Each row is a point on a tangle of strands that fork, close into loops and nearly touch. The rows are in no order.
Two points are linked if the straight distance between their rows is under 40.1.
<572>: [11,6,6,-5,-13,-6,1,17,-26,-20,-10,28,-1]
<386>: [-28,-57,13,33,-5,23,-50,-7,-4,26,-5,19,-12]
<63>: [-29,-47,21,34,-5,8,-39,-11,-10,16,-12,17,-2]
<340>: [25,13,-22,-25,-11,21,-4,22,3,-2,6,9,-14]
<172>: [3,1,8,-6,-8,1,-3,10,-17,-7,-14,14,4]
<487>: [17,-25,-4,-9,-42,27,-20,52,-27,-17,-2,60,-28]
<296>: [-28,-58,3,25,-7,40,-55,-2,9,35,1,16,-21]
<100>: [-7,8,-41,-27,5,52,1,9,56,14,10,-7,-28]
<240>: [15,-1,-23,-22,-20,38,-13,28,8,3,4,17,-21]
<502>: [-23,-11,23,26,5,-17,1,-20,-7,1,-17,-13,24]
<569>: [-38,-19,29,38,-1,-23,-5,-19,-14,-6,-17,0,19]
<68>: [-40,-51,23,60,7,-14,-29,-25,-5,12,-3,7,10]
<451>: [-9,21,20,-2,17,-47,28,-21,-19,-20,-10,-15,26]
<449>: [-18,-11,20,22,9,-12,4,-21,4,11,-13,-26,27]
<36>: [-1,10,11,-5,19,-19,19,-21,4,10,-5,-41,29]
<433>: [44,19,-13,-18,-11,0,4,30,-18,-23,14,21,-17]
<181>: [-23,-7,-16,-1,6,41,-5,-8,53,35,3,-36,-1]
<108>: [-9,3,19,11,18,-27,21,-24,6,9,-9,-41,34]
<392>: [-21,-29,16,17,-10,11,-28,-5,-9,11,-17,13,2]
<447>: [42,12,-7,-12,-21,-1,2,39,-29,-31,10,33,-18]
<104>: [25,23,-6,-21,10,-10,14,-1,-8,-5,3,-12,8]
<359>: [11,17,3,-16,22,-15,20,-20,4,12,2,-39,20]
<562>: [-16,-15,13,24,8,1,0,-21,18,24,-7,-37,28]
<613>: [6,9,11,-4,-12,-20,6,18,-33,-33,-13,35,0]
<96>: [-11,-3,-27,-19,-9,51,-12,12,38,19,1,-4,-19]
<189>: [-35,-12,-24,1,8,56,-6,-7,69,34,5,-29,-14]
<32>: [32,41,5,-17,18,-55,33,-13,-31,-26,12,4,5]
<542>: [-24,-33,18,50,9,-6,-6,-24,22,29,-3,-36,29]
<401>: [-31,10,25,10,-11,-39,10,2,-37,-38,-16,35,4]
<578>: [3,3,-29,-25,-11,43,-11,17,28,12,4,6,-20]
<7>: [-33,-44,22,52,3,-3,-23,-21,5,21,-8,-8,14]
<498>: [12,34,12,-12,19,-53,32,-18,-28,-24,1,-4,16]
<208>: [-33,-5,-31,-8,10,62,-4,-3,73,28,3,-18,-25]
<561>: [-13,5,20,7,1,-25,8,-8,-24,-17,-18,8,15]
<294>: [34,22,-34,-32,-7,21,4,23,15,-3,22,3,-26]
<564>: [44,25,-14,-24,-1,-4,9,16,-13,-15,16,7,-12]
<233>: [57,38,-16,-26,11,-29,21,-4,-12,-9,31,-5,-12]
<14>: [8,20,-43,-34,8,42,5,9,48,9,15,-9,-27]
<175>: [34,-2,-1,-6,-32,0,3,49,-36,-37,5,50,-23]
<188>: [57,33,-21,-26,2,-12,13,12,-9,-12,32,2,-22]
<215>: [25,26,-46,-35,4,32,9,14,39,3,24,-6,-30]
<438>: [24,-14,0,-7,-38,14,-7,49,-33,-27,1,57,-25]
<61>: [-45,-17,30,34,-5,-28,-8,-17,-24,-15,-19,18,11]
<173>: [-21,10,24,8,7,-37,15,-15,-21,-21,-17,-2,22]
<195>: [33,29,-15,-30,18,-9,17,-10,3,7,17,-22,3]
<527>: [23,29,-13,-32,26,-12,24,-21,17,19,17,-43,13]
<47>: [-9,-7,2,2,5,14,-1,-9,16,21,-7,-29,16]
<497>: [-43,-3,27,19,-9,-32,-1,-5,-34,-31,-20,33,5]
<139>: [-14,-7,-8,-1,4,28,-5,-8,31,29,-1,-34,8]
<402>: [50,41,-5,-21,19,-51,28,-13,-23,-16,24,-2,-5]
<521>: [-6,16,17,0,-12,-30,12,14,-39,-40,-13,40,0]
<576>: [-28,-48,13,58,7,5,-24,-21,22,39,3,-23,19]
<585>: [-1,-1,3,-2,-2,8,-4,-1,-2,5,-12,-9,12]

How many points has the smallest loop of links through each point below? Write - if it is on no loop.
<572>: 13
<14>: 8
<7>: -

A tip is a point with one link. Name the tips that can be reached along the links from each point below, in the order of the rows.
<498>: <487>, <561>
<569>: <68>, <104>, <208>
<63>: <296>, <392>
